Points, in no order, along strands that fork, close into loops and pass close to each other.
In the rows, zero is written as 128.
Two points are linked if the straight distance between their rows is under 123. Some points are linked to none.
Q735: [132 186 167 119 123 111 103 117 136 140  71 144 107 102 118 181 179 125
 145 120 168  70]
Q590: [118 132  78 102 153  95 113 152 121 112 168 135 155 207 103 108 123 102
  94 120 157 140]
Q870: [122 127  60 156 200 123 120 130 135 146 105 110 145 195  62  15 116 116
 112 154 131 140]
Q451: [138 147 114 101 156 143 114 129 143 119 104 106 112 168 165 140 127 105
  88 141 124 154]
Q595: [130 140 146 112 156  98 125 147 147 128 136 114 140 127 150 171 162 181
 198 117  90  98]
Q982: [105  93  60 161 196 160 122 154 132 128  92  90 115 207  67  57 127 125
 114 107  90 112]
Q621: [146 122 136 147 144 120 118 117 166 123 123 135  98  56 112 125  89 116
 125 141  72 145]
Q410: [111  87  87 162 155 124 163 146 132 135 146 169 161  51 124 102  74 116
  89 117 168 161]
Q423: [130 146  88 113  88 168 106  86 150  72  97 147 133 109 150 170 121 151
 124 107 169 119]
Q510: [173 188 129 102 112 118 142 120 132 138 134  93 150  89 147 148 156 157
 119  97 123 102]
Q358: [132 172 137 107 121 164 144 134 143 171 111  85 161  82 139 183 137 172
 132 131 157 102]
Q529: [ 92 108 192 122 106 103 129 121  98 152 128 107  95 114 146 130 183 140
 184 189 125  85]
Q156: [139 166 157 152 104 170 117 101 128 111 110  60  83 102 115 183 203 121
 157 126 126  79]
Q609: [114 148 132  83  83  89 103 146 100 133 150  79 102  92  98 132 104 110
  93 105 147 114]
Q568: [117 136 114 130 183  97 142 155  69 151 148 150 112 171 125 132 134  87
 116  91  98  91]
Q512: [101 148 145 151 120  91 171 142 109 138 156  96 102 120 101 135 156  99
  90 143  63 120]
Q47: [109 150 111  81 129  93 100 145 117 125 164  89 118 123  94 123 145 129
  88  77  89  96]
Q553: [167 147 129 141 155 126 137  88 114 103 129 149 146 117 177 175 114 142
 186 134 186 146]
Q271: [119  96 130 142 131  95 113 117  94 107 161 202 132 143 114 111  72  95
 121 108 148 176]
Q415: [145 179 151 122 138  79 149 107 143 153 138 169 137  68 122 158 121 113
 122 142 170 133]
Q562: [107 132 158 122 121  91 139 145  93 135 145 129 129 182 131 145 201  89
 133  96 102  78]
Q103: [143 145 110 100  99 110  90  96 165 104 135 199  87  91 116 123 128 142
 130 157 125 143]
Q263: [121 120  74 109 161  93 104 170  86 102 137 128 139 147 152 111  91 109
 106 105 171 134]
Q132: [163 151 188  85  81 139 135  93 121 116  89 148 106 168 147 146 152 173
 145 107 152 115]
Q275: [148  96 125 104 146  97 178 134 118 105 158 138 122  69 176 156  75 130
 132 137 190 127]
Q181: [107  92 103 133 121 133 145 128 163 146 147 173 168 113 118 104  99  95
  62 118 148 140]
Q28: [122 101 110 133 112 164  76 114 162  90 107 127 133 144 146 174 139 117
 164 136 129 134]
Q77: [134 161 140 173 123 123 140 135 158 166 107 154  83  78 102 140 133  86
  99 168 110 154]
Q942: [ 94 106  69 200 164 119 195 180 134 125 106 101 145 148 108  90  76 137
 103 144 120 155]
Q507: [166 142 150 118 108 169 161  91  70 145 133 128 108 127 147 145 103 144
 132  75 104 110]
Q203: [156 166 177  81 115 140 134  91 108 147 119 157  84 134 133 119 139 217
 176 155 170  79]
Q272: [129 214 171 161 110 110 131  71 127 140  94 156 127  74  96 168 146 124
 136 127 172 106]
Q392: [138 131 144 164 132 144  93 154 111 167  93 138 130 130 117  90 112  70
 111 110 110 147]
Q665: [109  97  96 110 144 111  84 121  88  98 136 137 124  86 156 120  84 102
 129 128 131 121]
Q87: [160 127 211 109 109 114 154  67 123 106  82 118  97  83 146 113  95 165
 120 127 170 132]
Q344: [138 128 171 131  98 124 165 122 148 144 144 101 117  82 155 126 185 154
 162 169  93  65]
Q956: [102 128 168 130  99 140 152 116 148 141 145  93 120 127 121 135 200 119
  95 159  51 143]
Q984: [135  93  83 170 143 122 159 170 111 138 113 111 102 177  72  26  78  88
  73 103 163 149]
Q187: [153 118 124 141 219 117 140 169 126 173 136 132 179 162 144  97  96 115
 134 128 120 174]
Q56: [149 130 128 102 152 129  85 138 136 140 131 114 135 137 156 180 164 135
 205 112 155  74]
Q769: [ 98  77 172 113  88 160 136  85 134 118 143  86 123 109 138 184 131 115
 154 144 154  80]
Q115: [153 128 178 132 108 136 126  78 163 115 151 133 134 155 103 166 207 134
 174 105 102  97]
Q644: [123 140 184  88  99 108 116 127 114 174 114 145 104 124 153 123 149 184
 180 202 148 113]
Q948: [ 90 131 174 101  98  81 148 122 113 118 141  85 186 136 146 157 192 132
 137 112 112  94]
Q779: [163 149 110 144 170 129 140 129 139 140 145 176 123  83 134 122 118 105
 129 167 174 187]
Q31: [135 121  88 136 188 167 127 143 122 122 137 106 117 171  99 103  62 119
  90 126 155 227]
Q274: [179 152 125 158 115 140 125 141  83 141 109 179 116 130 142  90 122 117
 133 100 113 159]
Q324: [142 145 135 145 152 110 135 129  78 122 121 135 181 142 153 167  98 101
 150 112 172 173]
Q771: [126 107  78 166 128 165 135 160 117 135 124  90 145  75 128 110  62 116
  95 107 138 158]
Q610: [176 169  88 151 102 145 161 158 167 137 133 132 161 112 159 140 154 144
 115 121 135 109]
Q222: [145 116  98 174 152 101 141 153 182 144 161 124 137 154  55  46 118 120
  97 117  93 153]
Q579: [ 71  87 145 104 134 135 112 154 141 167 117 144 135 176 117 147 149 125
 113 137  90 132]
Q541: [134  81  65 153 135 162 148 196 148 150 149 116 112 134  90  76  78 102
  91 109 149 136]
Q330: [168 112  82 116 194 159 133 160 121 151 149 132 135 160 146  67  95 131
 103 147 154 188]
Q296: [154 171 148 104  98 134 176  86 107  78  83 148  88  92 166 105 119 193
 125 137 189 109]
Q692: [163 102 179 109 103 141  87 110 149 131 139 151  96 142 124 121 169 124
 183 115  88 105]
Q675: [138 146  72 143 110 170  95 131 106  88  99 160 162  91 157 123 114 127
 117 103 163 149]
Q515: [114  95 116 151 123 151 153 177 155 165 166 107 116 151  68  64 120  99
  79 108  88 111]
Q679: [ 93 127 139 112  86 115  92  90 135  91 132 145  60 110  89 161 118 125
 128 129 105 135]
Q851: [153 119 146 120 114 129  69 127 121 156 156 147 167 166 108 120 159 105
 180  96 117 125]
Q977: [ 77  86  75 166 181 148 151 181 159 127 120 156 165 129 124 122  70 150
 121 141 119 152]
Q154: [ 88 116 117  98  78 128  89 185 100 128 120  72 163 144 140 113 164 149
 127 138 127 115]
Q362: [157 153 146 126 111 109 108  74 151 108 136 167  90  70 123 106 133 176
 180 148 102 109]
Q581: [129 128 131 112 155  96  89  91 102 112 105 168 106 106 142 103 113  83
 103 110  96 112]
Q509: [103  98 156 136 112 134 129 121 116 123 109 207 100 139 140 125 104 109
 141 157 120 163]
Q141: [108 125 119 167 125 100 111 161 132 119 120  58 202 150 113 124 132 117
 124 120 102 151]
Q233: [159 125 104  78 142 157 125 146 120 117 116 157  96 118 186 133  99 164
 130 140 174 157]
Q268: [111 113 143 139 107 102 168 161 109 179 147 112 136 118 135 129 116  89
  96 133 117 105]
Q429: [106 126 177 112 114 101 148 122  83 138 153  86  76 103 115 172 131 148
 153 165 121 135]
Q458: [135 128 126 152 174 103 136 177 110 121 101 134 160 118 156 131  80 134
 143 125 137 200]
Q294: [ 97  90  95 164 161 156 196 181 107 149 125  74 108 208 125 106  83 122
  94 156 130 151]
Q150: [140 105  69 104 136 153 135 187 143 128 147 138 133 150 171  91 116 166
 117 162 140 153]
Q649: [167 131 124 150 187 174 122 118 138 127  87 157  95 112 173 155 120 118
 162 130 114 171]
Q317: [130 115  62 163 206 141 132 140 119 152 132 148 147 166  92  67 108 113
 108  76  86  99]
Q200: [145 131  89 191 115 118 151 157 174 131 131 144 148 147 130 105 165  93
 124 149 105 121]
Q351: [141 103 113 137 120 131  87  75 124 115 164 152 147 155 126 111  94  71
 126 132 112 166]
Q281: [ 99 156  92 123 139 112 106 130 140  93 117  85 121 107 105 134 120 130
  69 107  63 131]
Q849: [127  96  96 133 165 179  73 163 177 127 121 140 148 145 140 148 115 133
 157 141 101 164]
Q743: [109  87 112 191 143 104 152 181 171 124 130 104 183 196 112 126 131 139
 141 133  87 165]
Q627: [125 100 172  96 151 137 100 109 119 140  74 219 107 103 172 141  96 143
 143 113 127 153]
Q366: [ 89 105 170  92 130 147 101 122 127 165  78 161 157  94 148 129  89 132
 109 139 155 147]
Q218: [148  94 140 120  63 139 139 125 151 143 155 152 158 145 123 131 101 109
  91 110 174 164]
Q593: [121 124 161 107  46 130 100 156 128 145 119 122 124 119  99 146 124 125
 102 115 174 151]
Q703: [100 136 155 109 104 115 149  98 162 103 164  99 142 149 112 200 196 105
 117 118 124 107]
Q624: [153 136  99 190 133 113 125 160 140 131 121 187 140 120 160 115 134  86
 150 159 163 130]
Q383: [105 119 160  85  69 154  92 133 102 138 106  74 132  99 126 108 189 145
 133 131 122  78]
Q355: [163 168 107 110 141 135 124 119 167 117 135 118 111  89 108 124  96 128
  65 112  85 165]
Q368: [133 150 132 145 140 165 139  98  86 149 166  88 100 132 133 155 131 131
 136 105  61 119]
Q305: [171 128 120  77 163 126 109  91 170 103 105 130 163  66 187 128 114 160
 133 129 191 108]
Q909: [124 144 182  99 114 127 164  74 146 119 142  92 112 118 122 146 196 182
 161 149 146  28]
Q26: [135 119 180 126  93  70 126  66 125  87 115 133 116  93 145 120 106  96
 110 125  98 120]
Q694: [104 159 132 151 122 145 131 137  96 110 156  94  76 107 101 187 177 124
 158 100  76 102]
Q587: [163 137 174 107 107 102 128  55 101  73 119 119 151  88 146 117 105 158
 146  92 128 122]
Q724: [ 94 158 133  96 107 111 131  73 118 115 171 109  97 108 113 174 177 140
 158 138 169  34]
Q788: [129 126  85 114 144 145 147 132 167 130 168 114 141 193 119 134 137 127
  70 127 112 153]
Q586: [138 103 151  98  84 101 151 114 121 112 123 115 187 149 184 144 117 143
 141 139 178 122]
Q521: [126 124 173 102 104 108 144 125  80 165 152  99 184 132 147 132 128 125
 138 137 134 131]
Q6: [156 104 114 130 123 102 131 151 134 104 164 120  90 142 126 129 119 107
 141 115  95 115]
Q457: [102 135 144  78 136 131  85  79  80 110 165 124  96 128 117 147 142 134
 179 135 117  75]
Q970: [ 99  93 115 133 166 121 181 198 125 144 103 141 109 177 158 153  90 116
  97 148 148 156]
Q990: [ 50 147 139 111 105 137 117 123 114 129 133 106  85 112  96 187 141 148
 128 176 100 155]
Q220: [101 142 162 109 100 158 107 117  96 160  91 136 123 105 132 149 171 128
 156 115 157  43]
Q157: [ 71 123  93 160 144 152 117 156 106 131 117  90 133 209  81  86 155 116
  79 105  85 136]
Q19: [125 189 125 108 121 121 137  49 156 116 118 155 135 119 152 148 172 183
 142 163 138  90]
Q42: [113  96 108 167 138 136 137 180 181 118 128 139 149 128 132 149 107 162
 157 124  81 146]
Q950: [120 101 150 140 123 134  72 117 129 164 146 115 118 142  99  80 113  73
 107 152  82 165]
Q543: [151 173 138  94 128 116 126  55 157  79  88 151 135  92 156 115 133 191
 137 146 211  79]
Q927: [163 135 161  93 128 119 125 150 126 113  87 119  93 138 164 146 135 142
 145 135 148 132]
Q961: [ 90 124 109 144 110 151 106 162 114 140 151  49 154 172 108 123 177 102
 111 136 105 128]
Q871: [111  94  78 179 150 154 178 130 139 141  96 117 143 215  61  64  99  88
  55 112 147 137]
Q628: [125 111  94 144 153 159 102 143 135 132 141  81 143 232  68  96  89 121
 114 132 120 196]
Q138: [164 152 115 119 145  89 123 119 154 112 157 166 155 104 147 122 144 171
 197 145  94 108]
Q386: [104 145 120 136  56 135 112 120 148 146 123 139 169  90 137 118 165 144
 143 167 125 114]
Q460: [134 167 211 146  86 170 119  86 160 104 115  83 121 119  89 167 217 175
 191 112 113 107]
Q472: [157 126  92 167 103 139 152 152  84  78 108 178 130 127 160 104  98 114
 104 101 146 196]
Q454: [120 108  98 173 172 131 148 158  62 165 148 145 121 205  96  76 114  81
 109  89 106 117]
Q44: [126 120 135 104 147  92 157 113 165  98 115 151 154  41 163 148  89 179
 142 155 172 133]
Q951: [132 108 151 130  62 152 133 100 142  87 145  82 119 119 136 136 175 138
 140 128  57 140]
Q45: [137 125 121  94 146 123 113 119 146 141 147 211  96 112 121 176 105 128
 169 122 191 108]

A fork is a point with three links, a tip a point with one. Leave the first point through the second and follow the links. Name the first fork or tip that comes.
Q849 / Q28 -> Q366
Q271 / Q351 -> Q42
Q610 / Q200 -> Q961
Q543 / Q296 -> Q927

A piece is two or more points that can be reached from each other along the links. Count, over all rows, the pieces, the separate loops (a circle has one, a figure eight two, a Y none), the forks (points with three links) and the tips (points with one).
pieces -> 3
loops -> 0
forks -> 11
tips -> 17
